Points, in no order, along strands that fork, close into loops and pass close to each other.
(in the rows, 128 means zero)
Two points are linked if the straight distance between their rows is under 140.
fibo: [100 105 160 135 204 152 101 117 141 136 117 112 132 134 140 197 161 129
 157 134 126 179 105 137  88 131 122  99 105 148 102 127 122]
tozu: [121 123 125  78 110 130 111 133 140  62 140 137 164  49  97 114 101 116
 106 141 118  77  72 119 163  86 140  86 203 111 171 118 138]
fos: [163 152  85 128  58 108 157  82 150 109  72 118 124 123 121 110 120 117
 131  91 110 146 176 109 122 133 106 180 129 160 136 139 123]
Melag: [132 122 136  88 181 106  93  97 147 148  92 170 196 175  89 123 127 125
 204 111  73 173 105 126 159 123 126 143  84 167 143 150 170]
daran: [125  98 150 154 133 111 128 154 163 124  99  62  87 104 124 146 144 113
 152  69 145 123 130 167  58  90 136 101 118 174 111 147 162]
Kop: [ 95 136 152 184 137 123 119 150  95 153 133 109  56 107 141 105 128 111
  62 124 210 114 138 158 113 133 166 132  72 104  94 117 111]
Bomi: [165 122 100 112  97 178 172 124 117 151 111 142 140  61 135 158 158 140
 138 159 139 168 132 118 109 154 104 103 142  74 121 168 120]
bapeg: [151 132 125 140 156 157 111 185  77 184 184 142  91  81 134 132 107 129
 139 127 184 140  76 162 118 128 168  72 112  92 120 185 134]
gamig: [122 126 121 129 142 110  80 104 158  71 115 129 164  55  67 126 109 113
  89 127 136  58  72 143 148 129 158  96 170 136 180 109 111]
tugi: [132  86 152  98 117 137 117 154 136  72 146 106 131  62 118 131 131 145
 112 142 107  67 101 113 137  88 138  97 183  86 125 130 153]
gusu: [ 88 158 113 194 109  99 130 140 118 150 129 121  72 151 136 107 134 130
  56 109 195  85 145 158 123 131 145 149  94 136 113 102 101]
Nesu: [124  93 151 115  96 162 112 144 103  70 135 117 129  70 127 109 111 115
 100 181 115  94 114  84 144 110 134 116 145  60  96 142 147]
mina: [ 43 125 141 131 144 123 146 175 103 154 136 105 144 150 138 122 169 173
  93 152 174 108 124  93 143  83 145 137 107  62  86  80 136]
Vav: [113 168 103 161  98 113 120 104 126 131 148 153  90 145 110 129 106 131
  59  95 174  73 137 162 139 156 115 157 122 163 131  99  86]
sez: [128 122 128 149 107  95 139 177 162 137 141  86 131 157 123 104 129 129
 152 108 123 100 126 133 132  59 132 129 161 159 166 127 155]
Dudaz: [148 139 115 133 123 144 178 143 190 112 144  98 148  93 133 150 134 150
 115 111 155 122 132 166 106  89 117  78 207 153 188  89 106]
rol: [151 146 106  96  82 124 108 121 109  77 126 147 144  94 110  85  79  97
 105 134 117  83  88  95 179 110 153 122 168 112 167 134 151]
tifa: [125  96 151 146 116 110  93 110 154  77  77  83 104 111  94 141 144 112
 125  96 107 110 122 134  81 121 141 135 113 156  94 148 139]
pog: [128  90 170 134 120 180 111 127 106  86 131  97 112 109 150 109 107 108
  88 199 116 113 131 117 119 148 133 133 150 102 106 142 128]
vok: [156 126 117 130  97 149 191 148  96 136 155 121  79 191 185 104 118 134
 157 116 104 158 206  84 110 135 110 159 126 110  79 144 155]
kib: [176 126 135 153 117 135 160 128 161 124 157 108  87 176 161 130 138 112
 170 100  68 175 176 143  99 150 119 147 157 166 140 153 114]
Zogib: [112 172  93 136 116 114 126  87 144 136 115 140 130 168 126 141 139 144
 106  93 144  96 149 158 133 136 111 176 103 215 127  91  99]
tata: [102 146 112  84 161 149  87  39 123 110  75 169 165 140 111 148 127  92
 107  88 159 120  98 154 133 142 134 110  70 220 114 111 137]
rilek: [ 97 142 123 104 156 109  93 156  51 197 123 171 145 135 123  96 118 136
 172 140 150 158  80 104 153 136 133 152  66  83  99 149 147]
Gosad: [126 129 110  99 118 126 124  97 108 157  79 153 177  86 124  99 111  97
 133 131 151 158 116 102 141 137 132 110  88 114 130 142 149]
der: [105 118 145 149 157 129  98 159 118 153 176 157 166 124 103  97 102 120
 131 197 122 122  73 135 162 145 145 112 127  91 210 135 108]
sola: [130 118 136 186 122 141 142 197 169 143 172  75  72 150 148 143 125 163
  99  99 146  85 170 145  97  79 129  94 169 142 134 106 117]
ser: [110 134 107 121  94 107 124 165  73 155 101 147 116  63 111 113 149 140
 107 141 169 121 104  86 137 116 143 116  96  44  85 150 150]
zozez: [141 102 131 127 115 145 141 130 140 115 116 127 122  58 109 158 167 153
 126 170 126 140 134 126 101 149 104 121 147  62 121 141 105]
Zuti: [100 110 134 154 161 126 108 166  87 153 143 127  87  99 125 120 125 113
 120 122 183 120  96 150 110 120 168  91  89 106 106 130 129]
tupov: [140 133 155  57 204 118 102  96 124 147 122 162 202 185 126 151 118 118
 187 100  97 192  98 136 155 112 146 102  98 191 135 149 187]
sab: [109 126 131 110 147 136  96  74 124  76 112 132 128 109 113 159 142 125
  89 170 111  84 118 129 141 185 116 157 122 129  91  91  91]
Vumut: [ 51 131 133 133 166  98 150 174 149 152 102 103 138 155 137 162 203 189
 127 116 165 126 129 124 111  62 128 135 101 100  80  80 123]
Bif: [130 114 166  97 202 132  80 139 109 113 191 143 142 174 151 160 124 113
 174 123  91 132  97 138 172 118 150 108 120 169 127 124 143]
Lov: [183 137 145 129 117 105 165 121 198 107 160 118 138 172 150 140 125 128
 179  80  58 164 174 137 124 117 134 141 180 214 172 131 115]
detez: [ 81 121 135 118 128 148 123  50 122  90  96 117 132 155 149 145 163 132
  58 184 121 105 151 116 140 187 109 175  82 120  65  84  80]
Rodi: [152 120 151 178 127 150 138 180 165 123 185 106  73 136 123 126 127 144
  99 139 119 100 177 151  94 134 105 120 185  94 150 118 110]
kufe: [101 117 134 126 156  94 135 125 179 126  91  98 154 153 122 185 190 162
 170  91  95 136 133 123 114  59 105 136 110 180 103  99 141]
Zazu: [137 102 136 164 108 130 136 175 167 106 136  66  65  93 130 165 157 151
 123  71 142 104 160 157  61 106 129 107 156 144  99 129 127]
nuvus: [150 125 121 101  84 168 189 106 102 101 120 133 109 165 182 109 110 131
 118 156 114 162 187  91 124 151 106 151 146 110  99 113 140]
Ruk: [173 152 109 102  64  85 119  78 106 116  70 138 132 117 102  76  95  79
 140  68 107 139 158  93 143 126 131 165  97 168 123 167 154]
nepe: [120 132 149  81 103 159 101  85  81  84 170 129 127 140 166  90  37  69
  58 151 136  96 104 131 169 128 162 136 127 162 121 105 138]
Kilir: [166 144 111 108 113 136 145 110 131 109 160 175 104 130 119 155 136 145
 148 104 110 133 168 132 142 176  95 141 162 121 138 134  93]
rimur: [124 152 115 148  67 151 197 118 120 118 122 110 116 147 183 109 120 139
  66 170 152 116 186  78 146 111 114 158 149  95  99  99 137]
Labol: [119 147 112 148 118 129 177 132 151 154 137 139 156 134 119  93 125 139
  95 186 148 123 128 103 144 134 111 133 171  59 182  95 104]
Vupum: [114 116 134 123 142 134  66  67 124  68 105 133 136  64  60 146 123 111
  74 141 121  73  84 151 140 177 140 119 140 136 131 108  88]
pud: [ 98 150 109  82 184 126 126 151  70 216 105 163 176 142 144 118 130 159
 184 139 160 186  84  96 143 109 130 133  86  92 109 139 171]
gefu: [116 151 110  85 153 126 126  51 152 104 116 149 154 165 131 185 133 139
 123  85 123 125 124 151 141 141 118 130 108 228 116  92 130]
Viba: [126 157  81 166  76  92 151  92 156 131  62 124 133 152 123 152 150 137
 116  69 125 118 169 142 108 132 107 165 113 205 107 114 112]
Sofam: [123 129 135 144 145 147 155 168  98 166 183 141  77 213 173  92 102 125
 143 126 126 155 170 119 131 139 124 141 116 120 101 121 135]
Minoz: [179 143 117 164 117 140 181 131 135 167 121 125  88 127 146 126 137 133
 169 116 115 202 177 150  68 171 112 130 130 126 132 165 117]
gole: [158 127  91 142  78 106 153 114 141 119 106 145  98 128 107 131 146 152
 160  86  92 123 192 113 117 163 102 176 140 113 119 147 122]
pufi: [135 138 101 147 119 106 159 113 192 120  63 120 134 140 103 166 187 162
 155  63 105 150 169 134  89 105  90 146 113 179 105 109 121]
nonis: [114 122 130 148 106 130 136  84 150 118  80 108 171 134 132  88 123  85
  92 183 144 131 127 128 127 130 117 138 137 157 170 110 112]
tula: [128 162 103 137  76 147 188 141 118 143 135 145 137 144 160 102 137 144
  77 183 158 130 172  81 155 112 103 129 161  45 150  96 109]
rodok: [157 126  89  90 106 148 140 113 107 148 115 147 160  68 128 122 108 103
 133 156 134 169  88 109 141 142 128  90 134 103 148 167 139]
Gem: [ 75 134 128 135 133  99 117 159  96 142 116 136 141 118 109 106 140 145
 106 159 159  81  99  97 166 110 140 124 102  67 107  96 132]
togi: [164 137 121 111  85 153 188 143 171 106 145  81 148 115 161 166 134 146
 125  91 126 128 153 140 105  83 133  93 215 173 158 108 145]
Tidi: [167 133 138 147 146 114 108 180  86 177 169 145 128 140 118  90  97 130
 184 126 111 160  97 124 125 130 143 120 110  89 155 198 144]
Bime: [143 118 159 171 132 134 139 157 188 108 149 110 112 132 113 147 157 151
 110 149 102 116 171 154 120 159  96 142 179  94 165 103  90]
paz: [137 127 148 110 162 130 120 138 143  97 189 131 143 150 143 153 121 137
 151 122 108 119 119 148 149 119 148 100 161 164 157  97 119]
Demin: [125 120 135 158 119 100 111 159 142 128 150 102 119 136 103  77  97  99
 144 114 110 109 121 127 129 115 148 126 141 146 183 143 139]
biven: [145 123 115 113  59 137 124 150  82 141  84 124 107  28 111  97 120 104
 107 141 157 142 116  93 122 105 130 124  97  41  88 188 154]
nen: [115 139 149  39 204 116 101  99 106 134 168 167 177 164 151 156 113 129
 178 109 119 141  84 139 175 127 155 103 103 200 140 126 178]
rul: [132 146 114  95  95 138 126 115  92 100 150 142 114 114 146  89  67  87
  89 146 149 105 100 125 167 125 157 108 155 137 149 131 139]
Voz: [145 151 111 145 131 120 127 159 103 141 172 151  60 165 142 116 110 127
 136  86 135 106 156 124 132 133 140 125 119 130 116 131 135]
zuniz: [141 111 119 154 136 129 150 135 214 129 123  96 149  60 109 159 165 132
 114 124 150 138 132 180  80 112 110  76 187 118 196 115  97]
paref: [138 140 122 101 145  98  99  66 148 124 107 176 151 204  98 123 124  95
 190  90  56 139 139 113 150 157 119 180  79 183 139 149 138]
sul: [107  89 183 166 180 151  81 128 130  96 133  83 117 105 123 145 134 113
  90 188 106 115 107 146 103 158 129 123 129 114 131 121 108]
Foz: [101  82 175 155 202 164  93 122 136 128 140 100 146  99 130 164 148 120
 130 172 137 142  81 151 101 142 150  82 125 134 120 124 100]
kunu: [153 115 149 118 105 148 167 139 144  86 141  76 138 159 191 157 109 132
 125 117 116 124 158 130 118  85 129 112 176 203 107 114 167]
posi: [159 137 119  69  99 102 124  62 117 115 101 170 161 157 108  95 101  85
 153  89  74 146 133  99 165 144 122 166  99 172 135 141 166]
lafu: [107 118 143  96 180 113  60 139  72 160 120 172 120 144 113 139 126 142
 199 118  95 150  77 120 147 148 138 152  54 109  74 184 147]
Rut: [111 122 134 151 153 141 145 165 135 155 191 144 144 157 144 114 124 136
 119 190 145 128 124 131 160 137 120  96 154  85 176  90  91]
dab: [146 118 125 150 158 119  84 219 105 216 166 119 113  96 106 111 107 141
 191 122 142 138  77 140 105  99 162  82 129  73 135 171 146]
tezam: [164 142 112 129 112 118 141 114 114 141 153 190 141 122 107 120 121 150
 146 156 115 132 134 132 154 192 100 159 132  67 165 151  85]
Nevek: [112 132 124 126  91 140 142  43 128 100  69 104 150 138 145 107 132 102
  72 192 138 138 163 104 129 164 101 168 105 114 125  91 100]
renek: [198 122 126 154 128 136 135 155 113 174 152 140 106 128 129 111 119 111
 180 135 105 178 136 144 102 161 133 124 132 105 151 207 125]
punid: [100 129 145 136 200 144 116 155 102 146 147 129  94 171 166 170 154 142
 177 105 133 176 117 144 114 138 132 130  81 132  81 128 127]
mizoz: [147  98 141 152 113 129 117 123 173 114 113 116 111  66  88 137 170 149
 112 166 111 117 148 150  91 165  89 142 176  61 165 136  91]
vifim: [125 121 129 161  74 110 159 158 162 113 130  83 151 194 163 123 107 151
 115 112 107 103 157 123 124  63 118 155 163 197 143 118 143]
vusid: [141 132 117 148 120 110 102 132 102 146 144 169 149 101  86  90 102 119
 128 193 112 114  77 120 174 168 124 130 120  61 177 153 104]
nelis: [ 68 129 131 120 162  97 135 147 147 144  82 104 135 156 133 163 171 152
 141  80 151 137 120 132 110  88 125 144  81 175  84 109 146]
Sis: [ 94 128 150 130 190 124  95 169  88 175 135 148  94 195 140 145 131 150
 202 107 112 174 110 125 107 140 131 155  86 101  71 158 139]
Poduf: [123 151  88  67 118 128 123  46 109 134  90 177 174 100 114 110 113 102
  94 111 183 125 119 128 162 140 139 123  81 167 120 109 142]

A tip is a point with one link. Name the tips that can be reached along the links from each point below, in the order of the rows.
Nevek | nepe, pud, nonis
mizoz | tifa, Lov, paz, biven, Voz
vifim | Demin, zuniz

A fork is a point with three links, a tip a point with one. Leave the first point through the second and follow the links. Name the first fork or tip that comes.
Lov / kib | Zogib
zuniz / Dudaz | Demin
sul / Foz | pud
der / Rut | Voz
nonis / Nevek | tozu

Name the points in between on the shortest way along the links from the first point to the second, in order.
zozez / Zogib | Bomi > rodok > Gosad > Poduf > tata > gefu
tata / nelis | gefu > Zogib > Viba > pufi > kufe
Nesu / nonis | tugi > tozu > gamig > Vupum > sab > detez > Nevek
biven / tula | ser > Gem > mina > Vumut > nelis > kufe > pufi > Viba > fos > gole > Kilir > tezam > vusid > der > Rut > Labol
rol / punid | tozu > tugi > Nesu > pog > sul > Foz > fibo
